A landscape with many peaks, sampled at points; each row gives a point and its height.
A climber steps from a point to the highest of its 2 nearest points, and stops where none of them is higher. Distance is the straight distance between rows; heights are no part of it.
K_369 (h 195): [140 143 128 131 159 121 146  85  96 184 185 153 105 122 151 147  85 169
 107 160 168]
K_924 (h 449): [ 57  88  93 106 136 149 117 128 107 143 150 118 138  92 100 131 112 146
 135 105 155]
K_254 (h 423): [110 154  99 126 150 112 132 210 103 118  90 111 138 149  81  85 138 127
 139 105 155]
K_888 (h 368): [ 99  84  93  79 167 120 161 120 123 150 163  83 117 140 155  97 108 189
 161 115 177]
K_480 (h 234): [144 123  99 100 196  87 177 126 119 174 157 163 145  93 101 119 122 127
 150 121 201]
K_267 (h 377): [121 182 144 153 162 130 131 119 106 144 133 119 101  98 150 110  71 114
  89 152 147]
K_555 (h 488): [109  97  67 170  82 131 140 157 168 118 112 138 178 107  81 133 192 123
 202 131 123]
K_623 (h 192): [ 81 148 155 128 116 122 111 101 141 123  96  92  99 117 147  96 141 137
 152 142 117]
K_509 (h 212): [152 152 154 150 138 123 125  86 159  93 152 182  78 153 199 128 102 123
 108 129 135]
K_111 (h 80): [118 132 129  91 135 105 164 196  92 135 107 123 140 138 134 149 171 146
  74  78 120]
K_308 (h 525): [110 129 150 113 200 180 127  93 118 150 172 136  98 166 192 101 135 113
  90 148  84]
K_752 (h 503): [150 123 105 102 140 152 104  78 105 137 143 112 121 104 156  97 139 164
 128 130 119]
K_469 (h 531): [154 103 115 130 161 130 159 130  54 154 144  87 170 112 123 110 121 163
 178 107 159]
K_25 (h 579): [149 108  97 186  90 108 142 164 161 101 121 110 164  58 121 145 147 105
 195 129 120]
K_206 (h 294): [121 114 119  86 131 140 138 152 147 172 143 112 182 182 109 105 133 155
 208  92 161]
K_969 (h 153): [101 122 108 164 107  90 153 142 113 102  64 138 143 131  70 137 109 114
 122 161 132]
K_742 (h 340): [131 141 130 144 130 129 177  93 126 153 147  68 111 157 104 116  91 146
 125 157 124]
K_708 (h 382): [113  99 160 117 152 134  96 115  88  98 102 147 120 148 158 104 168 159
 102 122 123]
K_527 (h 303): [140 163  75 111 112 120 179 157  96 164 102 129 136 115  94 113 135 153
 145 133 147]
K_675 (h 394): [112 212 118 153 140 136  79 109 136  99 129 146 108 114 175 123  95 131
  81 173 130]
K_266 (h 249): [150 172 133 160 123 152 133  76 103 157 164 142 103 153 158 172  79 130
 117 150  92]
K_116 (h 126): [ 65 153 109 130 144 112 143 108  77 151 174 134  77 132 127 111 151 149
  71 145 115]
K_42 (h 461): [135 143  94 141 140 119  95 130 118  93 111 100 160  92  97 133 122 149
 145 151 151]
K_701 (h 350): [128 133  89 156  63 134 149 177 188 111  75 130 136 112  64  86 139 118
 152 138 166]
K_598 (h 146): [182 129  94 156 154  90 160 147 119 110 104 124 169 132  66 134 171 110
 165 101 152]
K_452 (h 618): [148 134 130 165 110 107  91 116 177  90 110 178  90  87 100 155 112  72
 136 160  98]
K_663 (h 148): [125 150 134 178 122 113 127 128 117  57 112 139  67 147 171 161 116 106
  91 152  86]
K_583 (h 307): [121 150 116 149 114 130 136 166  96 137 106 142  98  93 126 168 105 126
 101  98 165]
K_737 (h 300): [102 136 123  76 168 116 168 146  98 136 183 127  98 123 138  97 107 132
 116  99 104]
K_674 (h 355): [118 154 135 128 143 113  67 115  96  86  88 159 133 118 174 150 111 131
 130 124 157]
K_508 (h 81): [ 89 131 141  80 131 143 154 131  98 187 138  88 126 119 146 159 148 141
 123  62 111]
K_670 (h 395): [109 144 166 147 135 127  93  82  83 145 137 163 123 128 164 103 154 143
  74 158 128]
K_934 (h 347): [ 88 134 143 159 119 114  55 107 113  67 106 182  92  90 171 169 136 115
 112 137 109]
K_933 (h 323): [125 149 175 105 140 180 101 130 123 164 174 132 100 139 155 107  74 106
 101 103 101]
K_164 (h 190): [ 94 140  70 148 138  96 190 131 131 176 117 156 189 153  78 119 124 152
 151 143 187]
K_159 (h 308): [119 165 140 114  98 155  71 136 124  71 127 128  58 174 153 128 173 145
  99 141 100]
K_310 (h 356): [118 167 146 153 125 131 108 123  92 160 148 105  93 124 109 114 117 139
  99 144 175]
K_252 (h 223): [140  77  91 118 128 125 173 126 136 134  56 157 130 140 115 143 118 154
  93 128 161]
K_420 (h 502): [143 131 135 125 159  92 127 106  59 153 107 110 152 125 120 123 132 157
 131 144 167]
K_936 (h 417): [ 83 151 121 116 124 108  92  84 138 148 120 153 120  66 172 168 139 127
  90 147 150]
K_884 (h 115): [122 161 128 151 121 135  83 140 138 116 176  97  88 118 174 172 115 138
 104  96 144]
K_959 (h 334): [114  96 106  72 164 100 160 165 110 178 181  96 142 161 108  96 160 164
 153 112 195]
K_611 (h 289): [116 132 100 110 119 143 109 123 131  72 114 107  68 130 110 130 155 160
 120 114 104]
K_31 (h 160): [111  80 132 106 144 139 159 152 126  87  72  87 120 143 158  96 125 146
 160 104 119]
K_814 (h 142): [146  65 116 111 115 158 170 156 127 119 106  93 168 171 156  77 122 166
 146 105 134]
K_529 (h 365): [107  98 153 124 137 130 135 101 137 122 207 127 142 105 138 133  95 151
 126  96 109]
K_490 (h 226): [132  75 111 108 151 166 124 178 184 152  99 154 219 147  92 105 154 116
 126 108 151]
K_731 (h 135): [147  99 129 157 115 159  95  85 131 123 117  89  74 106 117 127 126  99
 126 134 127]
K_715 (h 345): [100 114 196  90 143 148 104 121 134 174 124 113 135 138 128 145  85 100
 126 114 107]
K_142 (h 98): [161 152 150 135 103  75 154 117 159 100 106 108 183 111 120 170 178 143
 145 143 145]
K_745 (h 216): [142 128 141 105 166 113 132 110 111 180 175 158 121 111 114 133 104 158
 158 103 195]
K_214 (h 410): [ 82 107 120 103 138 140 134 135  99 160 163 129 158 108 132  81 124 190
 136 113 164]
K_531 (h 412): [ 93 126 153 109 127 113 164  93 183 141 120 143 179 114 143 141  98 129
 157 145 146]
K_228 (h 85): [129 106 109  84 127 118 184 166 135 140 129 107 109 181 101 132 153 159
 157  57 156]
K_724 (h 205): [175 105 122 114  76 150 163 135 119 164  64 100 113 146 118 132 119 126
 115 132 109]
K_216 (h 290): [ 88  93 125 100 183 111 151 149 149 171 171 150 181 175  79 105 181 172
 163 123 183]
K_496 (h 558): [128 100 148 138 166 121 136 143 102 175 157  98 189 119 110 119 149 139
 157  76 164]
K_587 (h 231): [195 155 138 117 129 139 127 154 124 139 100 113 133  80 134 106 123 134
  83 115 146]
K_318 (h 463): [163  78 155  95 154 119 102 126 143 121 133 119 161 150  83 202 131 113
 137 105 129]
K_964 (h 264): [103 111 206 137  66 126 117 158 137 141 105 108 101 111 146 137 129 104
  91 110 135]
K_346 (h 295): [189 172 107 134  98 108 150 110 121 112 150 158  92 122 127 120 108 144
 115 135  99]
K_975 (h 171): [148 150 175  67 121 117 123 132 102 172 149 151  93 157 109 119 134 122
 120 131 141]
K_766 (h 125): [127  96 162 161 102 123 124 120 139 131  70 121 160  88 115 145 148  97
 149 141 139]
K_866 (h 379): [158 100 155 161 122 122 141  93 130 108 149 111 152  82 146 139 113 130
 125 108 122]
K_284 (h 482): [136  92 171 113 128 123  77 144 114 109 107 123 152 142 103 193  73  98
 114 114 132]
K_610 (h 202): [132  93 125 123 161 107 150 165 147 150  89 112 213 192  84  90 212 136
 127 135 160]
K_589 (h 107): [175 135 140 118 112 115 127 140 152 136 104  88 141 111 121 190 140  82
 130 126 108]
K_832 (h 247): [138 130 161 151  56 142  89 109 139 122 181 148  78 140 127 180 124  90
 124 142  64]
K_103 (h 246): [150 126  99  90 174 135 141 151  94 159  88 128 134  95 140 131 120 121
  68 108 150]
K_703 (h 123): [111 159 147 170 122 185  91 125 124 134 183  90  77 143 168 139 123 125
  69 144 103]
K_821 (h 547): [ 96 142 136 112 175 167 122 112  54 157 201 170 115 158 196 108 144 139
  86 149  64]
K_646 (h 501): [ 96 101 142 118  99 142  79 133 144 108  96 139 143 107 139 167  82 108
 110 131 123]
K_413 (h 263): [121 164  91  92 146 126 156 159 115 176  79 107 161  97 117  95 126 125
  94 152 131]
K_659 (h 430): [ 81 108 124 128 163 118 146  80 136 135 115 121 141  76 163 139 113 130
 117 142 154]
K_207 (h 366): [113 144 168 120 138 108  95 136 128 102 166  89 106 117 128 173 152  88
 145 102  90]
K_221 (h 402): [146  71 107  54 154 139 150 109  93 138 186 153 106 137 171  94 130 202
  83 138 122]
K_104 (h 258): [109 130  94 122  88 134 142 167 157  84  85  83 109 101 111 120 161 140
 124 124 119]
K_152 (h 476): [138 147 117 114 183  96 167 190 111  87 131 124 132 143 115 103 104 133
 118 104 138]
K_873 (h 284): [123 104 119 153 118 155 122 173 100 121 122  83 139 102  96 174 103 124
 112  84 134]
K_524 (h 139): [168  95  98 127 111 137 170 122 135 142 109  74 197 133 113 180 146 135
 163 129 105]
K_761 (h 337): [136  98 157 102 129 108 163 147 142 189  88 172 212 117 112  86 151 126
 140 130 165]
K_635 (h 572): [112 184 132 161 146 180 106 139  54 154 180 160 126 183 180 129 135 133
  66 152  83]
K_154 (h 385): [ 97 149 168  97 139 100 173 145 157 193 103 118 186 127 130 114 118 128
 163 133 158]
K_939 (h 144): [171 144 106  95 136 136 156 121  74 200 107  93 116 143 149 103 151 143
 124 121 114]
K_515 (h 406): [121 170 138 130 137 139  65  93 129 156 141 148 114  87 171 123 145 126
  74 183 140]
K_563 (h 237): [119  96  92 155 156 117 171 139 129 140 152 137 188 166  65  96 140 155
 183 115 184]
K_729 (h 378): [159 141 147 120 116 117 195 105 166 160 138 100 126 173  63 100 121 126
 173 154 138]
K_482 (h 318): [159 176 108 138  73 136 112 132 117 154 143 141 114 104  90 103  84 135
 139 135 111]
K_244 (h 619): [130 140 118 137 172 151 120  90 126 119 143 190 103 149 140 129 101  95
  68 164  88]
K_343 (h 319): [131 152 111 102 139 112 171 131 113 137 177  92 101 150 163 136  90 144
 104 135 118]
K_744 (h 102): [173 120 166 131  98  79 146 122 180  95 109 122 156 115 102 198 152  80
 161 139 131]
K_92 (h 272): [ 92 167 112 167 141 153 119 103  54 137 140 136 113 101 184 142 124 100
  81 108 100]
K_391 (h 491): [161 138 151 103 149 103 158  62 128 118 160 175 129 177 144 100 116 170
 129 178  98]
K_554 (h 639): [117 137 142 152 146 117 119  88 160  96 128 147 119 105 114 149  96  98
  93 172 106]
K_980 (h 273): [140 164 151  72 194 112 114 171  98 171 142  84 102 135 150  81 118 126
 109 125 147]
K_755 (h 232): [ 91 147 131 111 149 129 133 122  99 145 111  91 139 115 173  68 114 172
  94 159 128]
K_698 (h 46): [112  89  86 110 139  93 199 176 129 125 124  99 144 177 118 114 179 179
 150 107 148]
K_18 (h 473): [100  87 116 117  95 136 108 103 136  88 135 100 151 121  92 150 124 122
 158 144  95]
K_643 (h 221): [171 187 145 177 130 167  82 114 128 133 176 167  88 205 171 142 134 118
 108 154 115]
K_306 (h 526): [153  94  69 105 141 150 165 182 129 209 150 167 186 167 117  72 175 181
 199  95 164]
K_491 (h 306): [123 105  72 106 160 106 191 169 178 139 162 156 166 113  98 106 154 132
 161  75 157]
K_704 (h 364): [134  88  89  62 142 148 147 162 115 198 133 171 177 164 113 112 125 151
 170 106 182]
K_694 (h 296): [128  81 139 129 106 159 112 132 163 123  77  66 136 122 129 116 113 145
 101 127 159]
K_107 (h 159): [ 83 114  90  96 154 107 177 127 120 146 127 146 188 130 120 154 142 173
 142 142 168]
K_258 (h 386): [196  97 131 116 111 125 153 163 178 152 142 116 168 171  77 103 165 124
 140 112 145]
K_994 (h 346): [155 141 115 100  95 132 111 141 151 125  68 161 107 141 115 102 104 161
 130 116 158]
K_522 (h 444): [128 125  95 128 164 109 104  99 139 111 135 135 149  51 131 117 105 138
 124 130 166]
K_462 (h 538): [116 144 112  76 148 118 156  93 120 112 134 172 111 159 159  76  88 168
  91 180 109]
K_622 (h 275): [114 158 157 184 124 193  45 120 111 124 174 182 106 136 179 147 152 101
 121 129  91]
K_909 (h 261): [150 155 110 176 136 163 124 101  81 154 177 116  93 112 160 175 119  92
 115  98 112]
K_32 (h 274): [115  84 124  91 119 129 145 106 146 135  88 114 143 142 131 111 127 184
  96 162 177]
K_75 (h 309): [ 96  69 122 178 104 153 104 164 162 117 104 111 173 109  68 121 120  89
 207 133 132]
K_829 (h 380): [128  90 164 153 131 106 102 131 150  72 143 127 116 102 117 193 109  84
 167 109 112]
K_965 (h 253): [111 141 106  94 144 102 146 123 127  98  97 108 116 133 155 111 133 187
  76 178 160]
K_374 (h 626): [128  98 118 183 111 107 147 150 207  96 125 107 138  83  95 151 127  74
 146 142 112]
K_618 (h 443): [204  87 166 110 120  98 136 115 139  99 144 115 147 146  80 144 128 115
 130  95 125]
K_639 (h 409): [119 122  76 179 129 117 143 194 169 163  92 165 193 169  97  88 119 122
 173 125 189]
K_931 (h 298): [103 143 106 121 118 118 135 155  67 119  69 112 133 101 138 115 116 106
 130 103 106]
K_477 (h 267): [140 146 104 110  88 143 127  82 148 112 117 176 139  77 160 146 119 116
 128 128  82]
K_74 (h 151): [116 168 131 159 118 122 131 126 106  78 117 102  88 138 141 100 100 109
 116 161  80]
K_796 (h 143): [115 128 150 187 122 141 118  98 140  67 171 170  84 139 159 140 145 122
  62 172  72]
K_19 (h 338): [122  99 106  83 166 138 145 154 133 188 115 124 144 147 103 105  89 137
 133 117 157]
K_179 (h 293): [142 148 154  80 184 154 134 146  62 188 184 118  91 140 166 103 113 115
 108 111  99]
K_878 (h 455): [157 108 149 126 131 119 146  72  76 119 136 148 144 157  90  97 103 161
 131 155 107]
K_330 (h 208): [134 173 147 200 133 202  97 156 132 129 191 203  98 211 150 173 161 108
  91 177  96]
K_517 (h 265): [153  84  86  95 162 123 168 185 139 118 119 141 234 188 104  82 204 146
 146 106 120]
K_570 (h 129): [105 123 143 202  92 110 115 138 128  85  98 114 114 125 149 219  82 121
 138 154 146]
K_738 (h 179): [158 110 125 131 132  79 184 132 140  99  73 143 164 135 104 135 124 134
  99 145 155]
K_572 (h 137): [ 83 151 141 148 118 109 156  97  99  97 182 161 115 136 133 121 128 144
  78 170  85]
K_983 (h 576): [156 106 132 127  78 106  88 147 176  71  99 157 118  96  86 128 107 117
 149 149 133]
K_393 (h 279): [149 187 125 125  95 113 112  96 141  87 151 187 112 110 163 149 135 133
 105 160  64]
K_225 (h 596): [113 102 167 154 147 120 163 166 148 134 154  81 158 110 101 107 160 138
 143 107 179]
K_727 (h 103): [110 197 117 127 126 136 101 132 143 114 171  78  73 131 188 125 154 163
 135 132 131]
K_443 (h 285): [107 120 167 166  97 160  65 136 116 129 143 146  75  94 179 158 128  89
  81 116  90]
K_241 (h 342): [170  84 111 136 145 139 183 157 172 155 146 123 220 189 111  91 196 145
 175  86 141]
K_935 (h 432): [116 117 146 133 177 118 129  61 103 104 157 158  99 146 149 160 129 140
 139 123 131]
K_235 (h 283): [140 105 190 144  95 137 120 131 166 139 127 138 100 117 126 155 104  67
 114 110 145]
K_153 (h 161): [162 121  97 134 171  98 172 123 120 104  92 116 119 134  91 146 153 111
 111 135 132]
K_14 (h 467): [ 79 129 109 131 136 107 138  98 102 103 144 177  86 120  96 129 113 133
 139 118 133]
K_201 (h 138): [141 155 106 131 141  85 153 116 152 152  71 114 210 115  89 146 132  97
 145 150 138]
K_569 (h 227): [173 125 114 137 103 151 150 162 147 121  58  90 109 142  98 115 156 128
 139 113 127]
K_449 (h 367): [125  99 151 111 138 122  87 106  86  86  72 139 138 150 139 123 112 177
 160 123 141]
K_513 (h 335): [ 58 153 111 129 179  95 111 118 138  74 141 135 103  93 136 148 125  78
 127 129  92]
K_808 (h 189): [181 141 145  78 160 123 110 100 138 157 149 118  80 188 147 122 129 136
 114 133 130]
K_457 (h 516): [132 125 114 134 164  86 147 128  83  88 159 131 101 132 107 116 108 146
 138  91 157]
K_890 (h 421): [132 120 136 171 150 147  81  51  98  81 155 154 102 128 162 141 158 101
 131 146 103]
K_626 (h 113): [129  91 135 131 117 128 148 142 119 126  83 136 179 133 120 138 143 136
 174 102 162]
K_607 (h 291): [147 110 114 142 113 143  92 106 112 130  99 153  80 121 121 111  98 163
 147 116 186]
K_938 (h 351): [119 128 131 140 130 147 141 125 149  99 191 157 121  64 148 127  73 108
  86 108 101]
K_41 (h 271): [119 116 101 153  74  95 121 211 186  85  82 104 107  94  91 117 142 104
 122 149 128]
K_186 (h 213): [172 142 179 132  51 108 112 133 112 124 144 138 121 114 123 144 144 114
 112  99  94]
K_293 (h 424): [162  87 169  97 152 117 118  95  98 152 144 153 136 178  89 115  94 160
 122 156 167]
K_138 (h 573): [146 156 176 177  86 142  55 118 153 119 113 143 115 135 194 179 125  85
  86 188  75]
K_327 (h 339): [106 183 162 101 147 142  73  99 144 141 197 143 105 146 156 134 162 108
 101 120  89]
K_236 (h 114): [ 96 129  97 131 119 129 156 128 106 128 116 131  79 135 109 125 111 118
  55 140 113]
K_854 (h 418): [169 121 148  99 124  95 157 113 173 122 131 129 150 126  89 103 146 118
 146 128 119]
K_714 (h 172): [ 69 140 129 118 153 123 164 115 109 143 106  82  75 154 162 122 139 121
 129 109 109]
K_410 (h 404): [162 146 159 173 116 142  77  96 117  96 156 130 124  72 164 125 107  86
 170 130  91]
K_227 (h 218): [120 151 152 122  79 142 110 100 205 134 162 110 106  74 131 120 122 126
 141 124 112]
K_919 (h 474): [133  88 134  71 146 140 158 117 107 112 117 178 134 153 146 103 102 178
  64 154 116]
K_297 (h 211): [ 95 130  99 111 109 134 184  98 112 136  49 128 152  98 126 139 160 118
 157 132 122]
K_486 (h 191): [142  98 107 117 172 147 144 206 179 167 124 132 190 161  83 107 136 137
 111  95 206]
K_113 (h 53): [125 115  98  82 112 150 163 107 134 164  95 101  97 121  77  86 176 148
 135 132 125]
K_793 (h 136): [103 137 135 159  74  93 122 150 146 115 108 122 129 128  89 177  94 137
 135 164 148]
K_203 (h 178): [174 152 146 132 166 135 101 100  80 170 204 163  87 155 191 143  98 158
  87 160 143]
K_809 (h 260): [154  88 105 108 150 118 190 123 154 168 152 165 158 108 135 112 145 140
 130 104 150]
K_782 (h 597): [133 178 145 183 160 177 106 115 109 149 165 190 127 136 170 155 120  98
  55 179  88]
K_425 (h 175): [ 94 114 145 146 121 141 130 140 155  78  77  84 105 119 167 101 113 119
 186 137  86]
K_820 (h 110): [132 165 105 120 143 119 130 135 136 117 133  59 127  97 154 181 131 113
  99 107 128]
K_334 (h 392): [143 102 184 159  99 119  90 101 155 107 169 121 149  83 118 153 115 110
 180 122 107]
K_686 (h 100): [ 89 125  96  94 119 104 181 139 107 132 106 139 118 115  99 155 153 112
  77  91 108]
K_134 (h 183): [137  93  96  63 147 114 186 194 100 170 130 121 215 190 107  89 162 169
 143 146 139]
K_97 (h 341): [ 71 160 117 114 154 122  75  96 122  90 151 198 111 111 155 148 142  96
 105 134  81]
K_867 (h 242): [ 90  94 197 137  89 138 127 116 111 121 124 123  81 128 155 144 140 140
 129  85 142]
K_917 (h 472): [ 81 126  85 124 136 157  96  96 119 136 167 105 100 118 113 141  99 128
 106 114 111]
K_24 (h 413): [138 110 148 200 101 135 107  72 107  80 159 168  87 104 167 160 117  91
 151 145  65]
K_899 (h 527): [126  88 140 142  57 137  69 155 123  94  89 151 136  84 120 150 105 113
 156 124 103]
K_543 (h 147): [116  94  86 106 145 121 157 132 144 148  95 102 214 147  84 159 149 143
 132 154 150]
K_707 (h 425): [140  60 107  69 130 131 161 110  67 161 143 139 133 130 125  90 156 177
 117 156 123]
K_325 (h 387): [126 139 104 144 125 135  99 204 149 126  92  92 188 119  81 110 145 133
 159 107 166]
K_519 (h 250): [ 92 111 133 145 103 142  77 128 164  62 143  95  96  76 138 101 153 112
 119 129 113]
K_913 (h 257): [ 91 132 114  91 126 112 104 149 166 120 131 128 152 143  83 110 122 124
 195 100 136]
K_552 (h 91): [164 143 149 124 104  67 176 111 132  90 152 138 147 120 167 144 151 162
 120 129 154]
K_943 (h 130): [111 117 147 165  84 180  76 102 129 135 144  74  93 124 118 144 121 116
 108 174  86]
K_354 (h 235): [142 184 115 149 136 135 152  91 125 138 136 154  79 168 191 179 110  88
 112 131  71]
K_693 (h 230): [137 135 160 120  63 152 116 101 114 145 140 120 114 143 159 161 133 119
  92 125  67]
K_739 (h 580): [166 108 118 150 157 119 142 119 147 106 147 126 107 137  72 107 125 132
 160  92 188]
K_274 (h 586): [ 99 136 127  83 145 151 103  89 121 140 136 176  79 167 163 170  74 102
  95 127  93]
K_886 (h 21): [158 119  82 116 129 112 168  81 166 149  72 133 128 104  96  89 172 148
 158 132 167]
K_993 (h 510): [166  71 126 150  67 104  86 188 171  57  99 111 147 110  76 144 145 119
 185 133 103]
K_942 (h 314): [122 104 129  93 140 160 108 173 144 148  85  84 141 113 103 104 102 100
 128  87 155]
K_408 (h 287): [ 96 162 135 160 107 124 117 147  89 122 115  94 141  69 130 144 124  77
 127 125  84]
K_70 (h 600): [166 147 116 145  80 136  83 117 152  92  97 138 115 111 136 123  99  82
 109 177  64]
K_80 (h 97): [129 117 146  91 109 123 147 136 101 138 132 109 153 135 147 145 128 162
 151  98 122]
K_409 (h 206): [138 201 144 133 153 126 119 122 125 143 167 133  68 199 153 119 128 133
 100 154 128]
K_48 (h 131): [144  49 152 168  97 137  94 106 141  97 105  99 127  77  97 132 144  94
 144 163 133]
K_215 (h 405): [132  94 128 138 100 149 162 125 100 108 139 140 165 171  70 104  87 149
 157 118 132]
K_581 (h 127): [141 123  99  58 159 107 127 158 139 137 122 126 119 173  63 122 171 140
 153  85 161]
K_473 (h 217): [174 113 151 108 111 159 111 119 148 172 121 124 149  70 126  86 112 126
 114 104 140]
K_61 (h 278): [138  94 142 137 134 107 159 164 187 159  66 186 203 135  80 118 152  89
 131 114 160]
K_549 (h 434): [146 119 121 132 128 122 132 182 152 105  77 104 191 104  84  62 146  99
 169 128 122]
K_723 (h 327): [ 96 124 148 119 149 106 114 125 139  72 101 139 102  91 159 120 127  85
 111  93 102]
K_882 (h 362): [120 116 164 111 148 130 141 130 139 205  97 100 158 160 123 144  97 112
 162 112 158]
K_606 (h 220): [ 77 138 148 114 137 118 119 118 134  95 119 108 109 148 104  87 133 130
 201 119 132]
K_465 (h 552): [149 155 152 185 118 168  59 132 169 139 145 143  69 116 175 144 106  53
 101 184  75]
K_421 (h 530): [108 102 134 127 157 133 134 152 161 111 104 142 183  97 115  42 152 129
 165  93 163]
K_756 (h 352): [123 147 116 136  74 144 169 144 103 134 121 126 132 129  78 118 104 131
 143 108 127]
K_898 (h 152): [152 145 117  37 174  86 126 122 105 148 129 156 120 162  79 114 145 126
 141 125 145]
K_50 (h 426): [161 118 132 109 146 120 127 159 138 127  83 151 153 120 108  61 116 153
 142 126 188]
K_68 (h 118): [139 159 104 134  96 127 124 117 100 129 102 103 107 141 164 201 108 131
 164 110 112]
K_940 (h 241): [127  97 147 187  89  84  96 192 121  85  87  82 127  79 107 127 151  86
 125 148 108]
K_145 (h 546): [146 146 163  99 191 147 104 104 117 133 153 143 111 168 220 159 115 131
 102 123  92]
K_989 (h 236): [ 79 124 123 152  76 126  63 131 179 107 156 105 111  64 123 156 139 139
 155 135 123]
K_840 (h 244): [124 129  90 118  85 158 145  96 146 128  47 151 142  96 151 132 110 139
 138 128  95]
K_747 (h 665): [118 116 130 150 136 109 144 112 193  91 102  99 112  86 105 131 122  80
  91 140 132]
K_339 (h 173): [177 147 166  94 119 139  86 135 148 135 168 118  83 149 121 128 138 169
  64 139 120]
K_615 (h 158): [104 126  99 159 153 130 158 107 101 100 104 114  75 146 154 131  84 118
 140 132 121]
K_602 (h 381): [108 107  84 185  97 119 141 195 201 101 113 124 203 111  61 125 151  75
 209 125 116]
K_320 (h 299): [146 138 183 135 106 167 103 117 146 153 146 145 103  88 178 137 108  80
 117  95 114]
K_973 (h 224): [148 185 135 140 152 111 127 101 141 116 121 168  65 132 160 157  90  90
 140 118 133]
K_705 (h 313): [ 71 153 123 123 156 131 124 158 103 123 105 140 114  99 166  89  89 109
 116  94  96]
K_921 (h 174): [198 118 119  85 104 128 177 125 109 185  60 124 126 164 131 120 141 141
 148 121 157]
K_100 (h 471): [148 110 111  75 141 123 133  79  80 170 139 130  87 153 141  79 112 173
 147 162 130]
K_617 (h 486): [ 73 134 124 129 118 147  81  93 120 123 144 120 136 125 114 165  83 130
 147 153  98]
K_34 (h 448): [145 128 107 168  89 121 149 158 180 122 110 107 167 152  57 111 124 146
 167 163 179]
K_597 (h 90): [112 113  83 105 132 137 144 156 138 154 128 120 124 133  50  80 185 144
 156  88 165]
K_758 (h 324): [116 197 151 120 129 155  67 136 121 109 153 163  62 186 180 142 176 121
 100  96  95]
K_946 (h 354): [117 185 145 127 130 127 122 118 119 114 198 104 105 112 134 120 158  94
 105 110  70]
K_435 (h 333): [114 177 123 125 122 123  94 142  69 166 118 129  83 131 115 154 146 134
  99 121 132]
K_876 (h 280): [ 60 178 132 189 109 149 103 134  85 124 123  97 102  97 164 168 133  92
 100 150  86]
K_941 (h 587): [159 158 136 165  53 123  91 130 149  98 126 117 120 107 159 177 118 112
 114 210  95]
K_459 (h 145): [148 140 154 177  81 135 132  91 102  87 135  98  95 134 145  99 128 131
 138 129  86]
K_961 (h 233): [161 213 165 152 118 156  92  98 144 125 175 143 112 156 194 166 104 130
 124 163 102]
K_571 (h 655): [152 127 145 128 170  92 158 149 158 119 164 100 132 155  95 102 168 137
 136 101 196]
K_537 (h 262): [ 92 141 153 172  90 165  51 110 144 111 183 178  77 184 152 185 127 114
 119 128  70]
K_445 (h 481): [122 133 118 151 131  99 118  82  82 118 107 132 183 114 100 127 131 143
 175 159 148]
K_196 (h 256): [163 146 139  91 163  80 157 178 100 175 108  96 126 151 141 114 140 125
 122  99 177]
K_664 (h 545): [143 117  78 165 130 145 160 144 198 153  85 114 181 159  97 102 130 136
 194 129 187]
K_371 (h 266): [ 98 136 106 127  98 129  75 128 163  59 157 127  52 119  99 107 138 119
 136 115  99]
K_344 (h 524): [134 137 126 125 147 154 114  77  76 121 200 127 112 130 194 109 115 167
 111 136  77]
K_368 (h 372): [174 114 155 161 120 149  97  85 137 100 147  89 152 112 197 159 141 129
  82 139 105]
K_375 (h 376): [118 101  84 136 143 146 191 185 163 165 129 178 186 136 140  87 173 138
 188  81 176]
K_794 (h 124): [123 142 121 170  88 141  86 115 117  90 136 133 127 111 172 212  85 106
 171 132 102]

Where does a climber stop that starts at each point below?
K_524: K_617
K_610: K_747
K_92: K_571
K_435: K_571
K_715: K_571
K_737: K_747
K_517: K_747
K_490: K_571
